Each row is a point on a landscape with many valleys, with its height.
From any point a ball takes the steepest step (drop divided by distance) to one of its 2 nearest points. It stops when none of these is lower. Distance is the straight distance between rows; heights are no part of it.
K963: [155  96 112 111 175  99 170 110 135 170 165 132 104 143 146  51 119 122
 112 196 167 109 127 126]  h=219
K12: [100 173 137 136  82 166 126 126 153  53  62 178 166 123  32 116 190 152
 151  79  89 151 207 158]  h=603
K820: [107 116 122 109 150 155  94 147 108 173 153 145 110 152 198  78  69 128
 129 135 142  99  95 125]  h=568
K857: [136  72 144  99 198 109 132  95 105 186 182 152  80 122 202  76  65 110
 152 163 161  78  85 131]  h=444
K988: [170 119 130 104 169  68 171 103 145 175 153 108 154 157 160  92 125 139
 105 192 136 115 141 134]  h=322
K88: [ 95 143 117 138 120 162 124 140 140 124 101 122 130 140 116  83 142 152
 125 178 160 129 158 120]  h=617
K107: [115  99 141 122 147 101 127 127 117 174 139 116 127 133 152 104 102  91
 110 153 132  98  74 138]  h=359
K27: [111 142 111 107 110 150 103 163 117 141 112 122 134 148 124  86 106 129
 138 154 154  97 131 136]  h=655
K203: [ 98  94 120 107 134 142 128 146 119 161 133 135  81 109 116 101  91 112
 115 131 153 101  94 119]  h=395
K823: [ 68 133 141  79 119 127  68 164 113 130  85 157 122 108  98 108 121 145
 123  52 144 129 126 136]  h=566
K657: [152 110 114 133 105 121 122 153 125 106 174 131 119  81 104 202 170 109
 154  59  93 112 133 161]  h=300
K255: [131 112 123 119 138 125 166 130 127 119 136 107  82  98 122 116 120 108
 116 163 147 117 118 106]  h=289
K113: [158 128 112 111 121 141 108 169 117  98 142 102 130  93 131 174 139  89
 138  79  96 109 118 122]  h=220
K388: [111  89 153 145 129 122 135 126 116 172 160 114 114 124 156 174 104  84
 124 159 119 103  90 119]  h=288
K491: [150  97 120  94 162 104 143 127 145 141 164  83 118 113 151 198 130  86
 112 118  94 141  99 101]  h=278
K510: [190 138 127 111 134 129 152 138 150 135 129  63 166 145 167 157 129 118
 119 165 104 110 128 130]  h=584
K687: [164 148 128 161  84 161 108 137 180  77 124 152 134  77 110 163 171 140
 172  45 115 121 169 140]  h=428
K589: [ 92 127 129 184 121 159 154  81  92 155 115 171  91 160 129  89 112 145
 132 183 172 135 124 122]  h=540
K322: [153 118 122 129 151  99 200  82 136 120 166  78 142 153 133 125 150 124
 103 166 128 170 179  75]  h=287
K382: [ 73 141 146 131 109 118  63 121 114 122  86 153 122 135 106  95 107 153
 131  77 155 123  98 153]  h=620
K770: [168 156  82 160 100 138 151 140 147  82  71 134 163 134  63  83 151 110
 109 131 123 143 130 134]  h=222
K222: [107  96 135 142 131 119 113 122  59 154 113 171 113 134 130 114 117 142
 130 168 153 109 113 164]  h=174
K520: [140 140 104 112 146 105 107 148 117 112 113 120 117 118 103  78 135 109
 107 106 133 138 112 125]  h=371
K228: [140 144 156 168 128 102 136 125 155 117 126 111 170 139 119 157 133 160
 122 163 125 124 131 141]  h=167
K894: [ 85 186 149 149  94 151 136 137 152  57  46 173 165 156  35  88 164 168
 121 112  98 153 169 167]  h=569
K716: [144 133 138 175 147  92 164  90 137 134 128 106 140 153 124 114 122 152
 121 198 145 137 131 128]  h=207
K167: [ 81 117 123  41 129 130  78 173 106 113 101 142 107  86 123  87  88 118
 126  10 115 116 115 129]  h=644
K658: [ 79 173 152 115  93 136  90 143 143  92  52 165 137 140  57 105 158 171
 125  93 147 155 158 154]  h=539
K61: [127 118 102 125 123 117 159 112 116 154 112 140 101 159 128  23 113 126
 122 193 160  98 119 139]  h=368
K204: [104 127 112  92 120 149  98 142  88 160 115 159  97 154 159  50  90 129
 132 150 163 106 117 135]  h=654
K209: [112 154 117 141 134  95 107 136 137 127 101 159 137 183 114  30 130 149
 121 165 149 130 131 156]  h=502
K972: [150 107 154  80 173  94 136  82 138 192 167 102 118 171 203 153  91 111
 122 165 130 136  93 115]  h=307
K136: [150 123 137 129 155 122 128 113 150 142 132  80 186 155 187 146 126 147
 148 157 124 112  94 123]  h=564
K841: [116 157 129 120  75 170  99 149 149  82  84 155 146 104  56 133 180 126
 155  67 116 129 206 140]  h=645
K72: [149 114 182 106 158  92 163  63 157 191 134 101 138 175 191 163 113 117
 118 190 119 161 126 115]  h=274
K572: [ 79 109 135 116 148 146  82 167 142 175 153 125 120 115 188 115  83 115
 124  99 125  85  84  98]  h=482
K454: [100 116 155 179 158 124 136  99 103 158 123 161 139 162 161 154 136 169
 142 175 120 125  95 136]  h=481
K653: [ 84 168 117 123 100 117 111 131 125  85  82 133 140 167  73  37 134 134
 126 136 147 146 149 138]  h=562
K428: [130 118 172 154 119 105 168  89 105 159 132 128 146 159 151 209 153 152
 127 181 100 150 145 129]  h=399
K764: [134  95 186  75 185 113 134  88  95 209 182 137 121 168 219 153  75  87
 138 184 119 125 108 104]  h=349
K536: [ 81 143 123  74  94 150 115 121 132 108  63 131  92 123  81  92 126 134
 126  96 167 141 146 115]  h=765
K313: [156 135 141 112 147 116 100 151 167 139 144 104 154 126 189 127 103 139
 124 131 129 101  90 116]  h=538
K205: [144 122 111 140  90 135 138 133 113 127 159 105  97 106 126 208 134 145
 137 124 139 141 148 147]  h=202
K693: [124 148 124 201  71 115 158  98 113  74 147 116  99 124  84 135 153 129
 119 143 125 171 163 125]  h=631
K282: [135 162 109 150 151  99 103 141 137 113 113 135 170 149 103  76 151 148
 120 136 147 138 127 144]  h=440
K127: [140 127 116 189 121 117 197  80 115 114 144 107 168 160 110 167 154 159
 117 187  92 162 167 122]  h=438
K247: [189 140 137 141 113 139 142 144 151 103 135 113 165  97  90 217 144 133
 145 114 117 125 174 162]  h=120
K484: [ 98 155 120 197  99 124 140 111 145  65  81 132 145 153  54  46 147 151
 115 152 127 153 157 133]  h=595
K373: [181 132 109 140 117 130 177 109 134  96 151  77 133 120 118 181 169 114
 130 128  99 158 158 114]  h=215
K809: [151 134  87  89 138 163  98 195 139 117 109 124 124  96 124 135  97 138
 125  68 149 134 121 108]  h=442
K696: [121 138 121  70 110 172  95 140 144  71  99 146 104  78  87 129 133  97
 163   5 121 132 153 127]  h=720
K242: [142 108 156 139 155 109 179  71 154 186 139 106 137 152 138 160 116 142
 105 198 156 145 140 112]  h=244
K546: [116  87 132 104 149 118 129 156 111 143 164 109 101  93 160 184 100  78
 118 115  92  97 100 113]  h=227
K619: [145 139  88  95 150 112 121 177 111  86 128 124 101  96 139 112 145  86
 123  89 108 129 104 116]  h=298
K537: [164 159 107 189 122 137 151 122 174  77  87 122 176 160  86 109 151 154
 117 156 111 137 104 147]  h=164
K334: [127 130 105 186  94 125 132 104 112 118 130 132 102 151 101 118 127 138
 109 154 128 149 135 128]  h=646
K200: [112  96 137 125 111 145 123 131  73 140 152 140  80 105 160 154 126 132
 143 142 138 124 129 114]  h=430
K592: [ 99 155 126 124  96 140  74 161 133 112  99 165 122 103  76 137 138 163
 109  80 160 147 157 149]  h=509
K434: [ 96 115 123 133 105 146 121 136  71 129 107 159  93 113 122 126 143 161
 145 108 154 120 126 137]  h=352
K909: [126 119 134 154 117 110 194  48 122 151 149 102 138 167 141 182 169 156
 130 181 117 177 159 102]  h=419
K267: [113 153 104  79 106 166 106 137 135  85  99 124  78  92  90 108 137  90
 133  60 144 142 127 107]  h=744
K408: [158 133  85 144 110 141 148 136 110  96 124 123 143 121  91 150 169 116
 138 122 106 128 138 137]  h=145
K745: [ 86 139 147  88  77 161  88 139 138  87  87 135 130  93  74 136 149 127
 155  29 126 111 169 143]  h=687
K404: [132 108 104  90 141 144 121 195  98 116 167 132 126  82 151 162  99  84
 123  64  84 101  91 124]  h=126
K884: [158 155  85 130 101 168 118 139 143 102  71 150 141 118  61 104 157  99
 124  83 122 141 137 120]  h=299
K767: [162 142 130 132 102 126 135 140 158 106 175  94 118  76 117 193 116 109
 119 102 137 132 158 144]  h=171
K304: [103 132 100 124  84 143 124 134 106 112 144 126  91  97  89 168 122 119
 126 102 139 144 161 142]  h=243
K39: [119 136 174 187 156  93 165  74 161 161 131 154 159 204 160 137 128 145
 121 226 101 153 107 126]  h=546
K141: [164 152 143 140 149 132  86 174 160 105 118 122 189 105 163 137 133 140
 132  89 119 119 111 126]  h=505
K479: [102 161 110 176  77 129 133 121 118  70 110 130 141 145  56  98 155 118
 107 123 122 155 180 133]  h=616
K446: [127 161 127 185 103 148 131 137 148  93  94 132 161 137  80 139 154 164
 137 144 125 132 138 160]  h=115
K814: [147 151 123 184  93 145 138 133 151 106 126 133 160 110  62 181 166 133
 136 109 106 132 163 167]  h=47
K488: [147 115 177 141 136 117 148 119 136 161 118 111 165 135 176 217 144 141
 123 144  97 140 103 134]  h=377
K655: [ 90 105 109  98 159 138  78 179 140 135 146 120 118 110 160  68  85 115
 118  70 135 102  72 109]  h=560
K557: [166 128 154 113 150  83 162 107 153 160 138 104 166 138 148 241 166 128
 122 125  92 158 146 118]  h=353
K675: [126  89 126  89 183 122 101 168 145 147 190 103 130 112 213 116  71 111
 120  99  99 105  74 110]  h=411
K357: [170 147  88 101 125 180  91 155 160 107  83 124 140  95  88 131 123 114
 132  46 124 136 120 134]  h=381
K4: [ 77 132 126 178 120 168 155 110 113 128 110 168 118 152  98  90 147 169
 140 190 138 142 157 122]  h=582
K229: [121  98  84  86 175 109 117 155 134 140 151 150  83 118 178  70 103 102
 117 115 140 113  70 114]  h=640
K777: [147 138 115 126  67 133 134 146 153  94 169 151  97  79 103 183 193 122
 174  53  93 128 182 159]  h=373
K753: [179 158 148 165 120 150  82 155 169  90 111 135 175  97 120 160 142 134
 146  60  98 110 127 141]  h=471
K971: [111 116 122 137 112 162 135  95  67 150 145 145  85 134 161 102 117 120
 155 176 164 119 144 106]  h=486
K597: [155 128 122 119 133 116 168 108 134 121 167  79 102 116 135 140 135 105
 123 161 134 167 151 100]  h=235
K41: [138 127 164 156 156  91 131  81 118 176 134 138 151 185 177 135 138 134
 144 192 103 124  88 130]  h=521
K303: [100  90 175 123 173 138 115 114 105 211 168 130 144 160 204 138  72 108
 143 174 145  92 106 126]  h=420
K935: [112 100 143 164 130 129 127 110 100 180 125 170 122 143 162 110  89 164
 126 153 145  87  78 134]  h=375
K915: [ 80 102 122  86 126 134  75 189  85 115 136 155  93  67 142 113  83 129
 105  41 110 118 103 116]  h=699
K493: [141 144 112 118 112 139  74 161 116 103 116 130 134  99 131 141 120 163
 125  90 162 135 124 139]  h=480
K327: [138  97 142  84 180 114 132 121 126 155 174 108  91 118 201 139  89 113
 126 139 129 120  79  92]  h=354
K701: [147  96 143  97 173 101 153  80  93 167 185 122  88 144 171  94  84  99
 132 197 156 111 108 112]  h=340
K698: [146 128 146 127 164  76 191  62 135 152 164  92 156 179 155  83 137 138
 106 203 135 157 166  92]  h=343
K519: [161 117 135 122 157 103 137 136 138 148 153 112 152 102 137 219 168  99
 126  99  93 121 121 111]  h=316

Where does a ball stop that starts at each point below?
K510: K404
K479: K404
K27: K222
K841: K814
K127: K546
K136: K404
K909: K546
K675: K814
K764: K814
